Each row is a point on a landscape with many peaks, with its height.
From any point a climber steps to the highest of the 2 points nearest to it. It stops when none of these is higher. Distance is the straight distance between rows; heights are no part of it.
k810 height 3.09: [146 195 187 146 118 153  99 136 100 102 154 128 168 148 130 175 128  99
 121 188 111 137 133 164 112 112 127 176]
k626 height 3.15: [114 126 104 102 133 123 136  90 134 158  97 148  88 168 137  60 116 161
 137 135 114 115 103 121 147 149 139  75]
k868 height 3.53: [ 95 115  99 138 102 137 196 127 162 159 132  82 124  65 128 138 138 129
 119  86 152 139 158  88 144 154 126 140]
k929 height 1.36: [111  52  90 105 133  85 195 132 137 159 100 124 131  60 138 110 109 157
 111  99 177 132 148  80 101 139  97 127]
k755 height 1.72: [173  88  99  91 154  92 192 123 117 144  89 164  86 152  96  98 155  91
 181  41 114 167 135 131 121 152 104  84]
k684 height 1.52: [132  93  88 140 128  70 118 136 119 186  96 167 115 112 111 105 122 144
 157  78 178 134 129 112  77 122 117  97]
k198 height 4.12: [180  84 117  83 155  91 109 124  97 146 117 176 100 168 111 132 128  87
 195  66 104 159 119 123  79 140 113  91]
k136 height 0.79: [141 103 148 134 121 100 103 142  91 165 134 147 183 104 181 190 135 102
 129 168 182 161 126  74  76 116 111 133]
k145 height 5.89: [107 111 122 106 150 131 152 117 112 106 136 111 149  65 150 143 124 127
 107 150 152 120 131  83 133 116 135 117]
k379 height 3.51: [158  93 120  96 109  79  77 166 125 153 120 163 123 146 123 167 109 107
 128  85 125 179 110 135  73 127  91 146]
k505 height 0.91: [152 101 166 133 134  91 128 134  72 157 140 147 211 109 195 157 147 114
 125 200 170 145 127  79 110 116 137 112]
k290 height 3.67: [109 119 114 141 172 187 181 136 168  98  98  91 116  81 157 103 151 130
  64 126 128  82 121 149 202 152 127 157]
k30 height 4.57: [218  72 127 106 154  96 104 148 101 149 149 187 106 184  86 142 139  89
 196  58  95 139 146 168  88 143 115  88]
k869 height 0.30: [108 171 135 157 108 165  79 109 146  84 179  89  92 158  99 132 136 110
 161 100  97 103 125 180 156 125 137 134]
k980 height 4.92: [ 92 119 129 116 134 143 148  86  91  71 167  85 150  75 159 157 123  98
 118 153 120 122 114  75 132 116 147 131]
k45 height 1.22: [143  82 163 102 140 100 195 127 130 144 116 146 189 109 191 130 149 160
  93 186 170 129 145  79 147 122 143 105]
k337 height 2.89: [ 98 169 139 156  92 139 147  89 129 123  81 151 147 172 152 116 113 151
  92 224 122 128 106 143 150 122 162 138]
k748 height 4.85: [144 127 112 145 106 125  73 116 107 151 158 137 103 138  76 116 131 115
 195  72 112 132 139 134 113 132 122  88]
k396 height 3.22: [175 106 131 148 120  96  53 194 133 170 129 173 141 133 126 175 109 127
 121 102 154 163 129 155  46 106  94 141]
k470 height 3.40: [104 196 162 144  92 158 105 103 109  89 145 108 135 169 112 157 114 106
 121 180  97 137 102 177 114 119 130 183]
k852 height 2.57: [105 104  94 149 161 159 130 106 124 112 137 100  82 117 123  62 130 138
 153 103 122  67 118 127 174 153 138  72]
k818 height 2.56: [176 178 170 155  94 148  59 160 109 146 172 145 173 172 101 155 105 145
  97 160 117 140 148 190  76 121  95 181]
k8 height 2.78: [119 150 122  93 127 130  97 105 129 121 138 121  87 169 116 111 120 111
 156 103  83 139  97 139 132 143 134 107]
k559 height 4.13: [143 164 141 133 116 141  55 160 120 120 167 151 123 151  68 135 120 132
 160 106 112 101 145 175 125 114 128 129]
k267 height 4.48: [127 127 119 104 118 129 138 157 185 116 124 112  77 159  89 129 148 124
 133  59  74 163 139 157 158 137 123 124]
k274 height 3.76: [ 83 175 143 130 114 134 100  81  74  68 137 120 140 147 134 129 105 107
 127 178 109 121  76 146 119 110 129 151]
k670 height 3.93: [130 157 161 155 173 194 197 161 183 116 114  65 124 123 172 137 205 117
 107 136 128 125 144 116 193 165 158 188]
k341 height 2.07: [138  45  89 115 152 111 196 101 110 149 119 129 102 111 120  60 121 135
 150  63 120 116 123  89 134 159 114  74]
k523 height 0.61: [120 154 145 117 109 111  86 134 112 136 146 126 153 120 125 184 115 105
 128 133 126 169 139 113  92 116 122 169]
k266 height 1.67: [135  96  98 109 138  75 157 160 130 163  85 146  93 110  94 113 130 116
 159  62 162 155 135 116 100 124 108 113]
k711 height 4.04: [112 111 134 113 182 181 211 145 177 108 102 104 153  80 170 107 161 144
  58 139 150  80 127 117 189 153 120 145]
k551 height 1.20: [124  43 107 106 131  66 150 119 129 164 103 150 125  90 137  89  92 164
 129 111 179 108 138  83  91 122 122 105]
k790 height 5.22: [212  95 136 101 133 100  64 177 107 151 161 185 123 180  84 126 123 124
 161  87  90 123 128 186  74 133 110 109]
k910 height 2.87: [ 95 132  99 145 147 167 112 119 123  99 148 105 108  94 115 100 124 123
 130 121 150  53 132 127 159 127 155 105]
k939 height 1.51: [ 99  95  94 110 130  88 176 149 149 154  86 124 112  85 113 110 126 145
 113  86 165 149 142 112 114 135 108 125]
k906 height 2.44: [127 197 141 148 121 134  57 126  64 116 138 154 165 157 105 120  99 115
 133 161 122 109  98 164  96 111 104 140]
k126 height 4.76: [122  91 134  97 166 146 201 136 143 102 114 100 156  70 165 116 125 139
  81 160 157 102 133  87 168 125 140 116]
k806 height 3.43: [111 128 123 130 138 154 205 127 164 138 133  82 124  80 163 137 151 132
  93 122 137 143 148  84 155 158 144 159]
k175 height 2.60: [127 139 148 170  95 124 137  90 100 128 102 152 187 162 158 128 100 168
  88 237 144 114 100 130 140 109 153 120]
k722 height 3.90: [104 187 142 168 104 183 154  89 129  78 140  80 116 132 168 158 143 105
 114 177 114 132 108 150 157 130 170 191]
k653 height 4.23: [117 175 148 164 138 181 181 119 165  99 125  71 113 135 181 143 166 123
 102 170 124 117 132 129 182 143 178 180]
k838 height 1.57: [174  86 105 101 115 110 153 123 145 142 123 135  83 172  98 123 146  97
 184  37  81 181 144 145 128 141 102  96]
k100 height 1.44: [130  76 162 110 123 117 185 102 140 134 122 131 174 112 173 107  84 179
  84 199 157 108 152  95 134 107 144 111]
k56 height 5.52: [128 134 126 114 147 123  72 126  97 104 167 132 106 136  78 118 128  93
 193  89 109 111 129 136 116 131 113  92]
k142 height 3.68: [116 145 147 128 158 168 218 146 180 124 112  87 121 102 163 148 175 125
  89 123 120 160 152 103 190 160 145 188]
k990 height 2.76: [178 160 149 150 111 133  49 169 131 160 149 170 153 160 100 156  98 149
 119 141 127 133 135 173  81 100  98 148]
k12 height 2.95: [101 143 100 113 117 152 133 100 160 103 132  91  81 149 132 106 133 123
 133  95  78 143  93 134 169 152 134 124]
k969 height 3.14: [ 95 130  88 118 138 168 166 108 162  96 114  80  84 105 145 100 134 127
  94  95  91 122  90 124 190 150 133 143]
k951 height 1.28: [133  57  99 105 140  77 123  95  99 168 113 154 125 121 138  74 105 162
 147 121 136 117 116  67  87 128 127  81]
k206 height 3.83: [131 135 115 118 106  94 108 150 165 183  79 160 107 153 119 117 122 160
 122 101 138 155 139 130 109 127 131 131]
k388 height 3.60: [110 139 101 112 121 117 149 135 186 172  65 145 116 142 119  91 136 181
 113 115 132 136 138 129 133 151 139 125]
k611 height 4.22: [ 95 165 148 127 130 147 121  85  72  55 165 105 154 104 145 157 128  97
 119 186 122 118  89 121 130 115 147 148]
k412 height 3.38: [100 132  98 141 158 177 153 134 195  88 101  82  92 100 143 112 161 119
  81  92 108 101 104 149 217 147 116 153]
k732 height 1.71: [132  55 148 133 111  90 139  92 106 138 147 147 180  99 174 132  69 166
 111 194 161 107 142  75 110  94 141 111]
k33 height 1.41: [136  99  98 128 124  86  79 118 104 177  96 166 125 129 135  93 101 157
 148 122 164 117 114 101  79 121 134  90]
k548 height 3.35: [104 121  96 124 133 136 161 117 166 163  88 136  90 153 134  45 133 180
 118 118 137  97 119 134 167 154 137  97]
k437 height 2.38: [157 197 159 173  93 148  64 119  75 133 161 150 173 172 105 137  81 121
 117 159 115 136 120 170  73 125  97 172]
k416 height 3.77: [148  82 111  74 139  75  91 138 105 152 110 165 122 145 138 134 121  93
 152  91 110 176  92 105  72 119  88 116]
k721 height 1.06: [157  89 189 122 147  98 179 146 100 164 135 134 197 114 213 134 163 141
 126 203 178 146 139  73 141 123 148  97]
k31 height 3.23: [105 178 164 170 107 155 133  93  96  87 101 121 171 170 145 147 130 120
 102 228 133 121 116 171 141 120 155 152]
k550 height 5.27: [104 163 119 115 156 148 140 153 181 104  97 113  97 122 120 135 149 131
 105 117 114 130 142 145 167 120 134 133]
k232 height 2.27: [142 124 150 155 110 111 127 108  95 151 122 174 209 148 179 138 114 147
  89 220 167 109 137 111 133  97 148 104]
k578 height 0.69: [122 109 121 116 108  92  89 130 104 140 122 139 156  92 147 183 123 110
 135 126 148 166 121  88  78 112  99 149]
k122 height 3.88: [106 128 111 130  91 119 140 130 141 146 137  95 117  77 104 160 145 119
 144  93 141 156 158  97 127 132 133 141]
k700 height 4.15: [106 128 123 135 137 167 153 111 131  87 129  96 125 105 157 118 112 138
  86 174 139  75 119 131 176 116 158 129]
k741 height 0.53: [135 150 145 121  84 126  82 147 126 130 166 129 129 139  95 173 112 128
 135 116  97 154 137 145  92 123 110 169]
k155 height 5.07: [129 120 134 112 136 123 145 195 185  89 145 109  85 128  71 148 151 129
 119  87  72 150 162 181 156 120 114 146]
k434 height 2.77: [129 193 174 148 124 138  94 116  59  93 148 152 194 141 124 158 123 101
 124 193 140 127 114 147 105 103 115 156]
k698 height 1.99: [125 117 142 147 121 112 119  97  89 142 138 164 176 111 153 121  88 162
 107 204 167  96 138  88 109 104 141  96]
k967 height 0.44: [103 169 133 136  83 145 107 118 160 129 159 103 103 139  98 153 127 131
 145 103 101 156 145 137 136 118 135 158]
k964 height 0.37: [100 178 148 149  95 160 110 114 150  75 183  80 110 138 100 167 135 116
 142 115  89 139 127 162 152 126 139 175]
k7 height 4.31: [115 119 111 137  97 110  89 131 123 135 148 110 113 109  88 146 122 115
 166  73 138 146 148 117  95 122 111 124]
k405 height 4.61: [180 144 147 128 133 131  48 171 113 131 160 171 113 178  75 112 132 139
 157 110  95 101 130 199 102 129 110 115]
k495 height 3.61: [121 171 141 154 134 156  73 166 142 122 161 123 132 115  79 161 147 121
 158 129 148  90 166 155 121 106 139 126]
k517 height 3.20: [112 152 121 146 153 152 107 148 142 111 143 117 103  96  84 131 140 123
 144 121 153  86 146 137 146 107 148  99]
k668 height 2.30: [131  64  91 116 172 127 167 106 124 127 128 128  96 105 118  52 113 140
 147  99 122  70 127 105 155 150 130  65]
k768 height 2.94: [121 132 107  96 136 123 113  83  96 120 113 148 104 161 133  83 115 133
 146 134  95 135  93 119 122 141 141  88]
k6 height 4.73: [ 99 171 130 140 135 162 129 121 153 100 119 106 108 123 138 127 141 139
 113 153 127 108 124 144 166 127 152 135]
k430 height 2.97: [170 157 135 164 117 114  49 167 114 179 135 162 167 136 129 167 104 140
 124 136 167 133 137 139  75 101 111 143]
k81 height 3.58: [122 185 173 172 122 170 153 100 109  79 125  91 156 150 165 159 159 101
 128 222 131 123 106 150 144 120 172 168]
k57 height 1.88: [142  77  82 120 145  93 190 119 124 151 107 136  89 127 107  81 146 108
 182  40 128 148 129  93 136 162 100  74]
k273 height 4.11: [140 140 118 104 115 114 108 167 176 147 113 147  91 167  90 124 133 142
 135  87 102 150 149 151 125 120 125 133]
k346 height 4.69: [111 143 127 121 159 138 158 173 202  95 117  94 101 117 110 143 157 105
  98  89  85 139 148 157 188 134 104 158]

For each start below, name the point where the climber stops.
k434: k145
k57: k790
k505: k653
k175: k653
k818: k790
k964: k653
k869: k653
k768: k155
k8: k145

Call two points neighbours if one is among the 2 nearest of the other. Go from one point of each pair to the other, from neighbour to neighbour, staying as high as possible. Name the lowest point that can't be avoided.
k145 / k155: k8
k790 / k155: k910
k550 / k155: k346
k653 / k56: k806
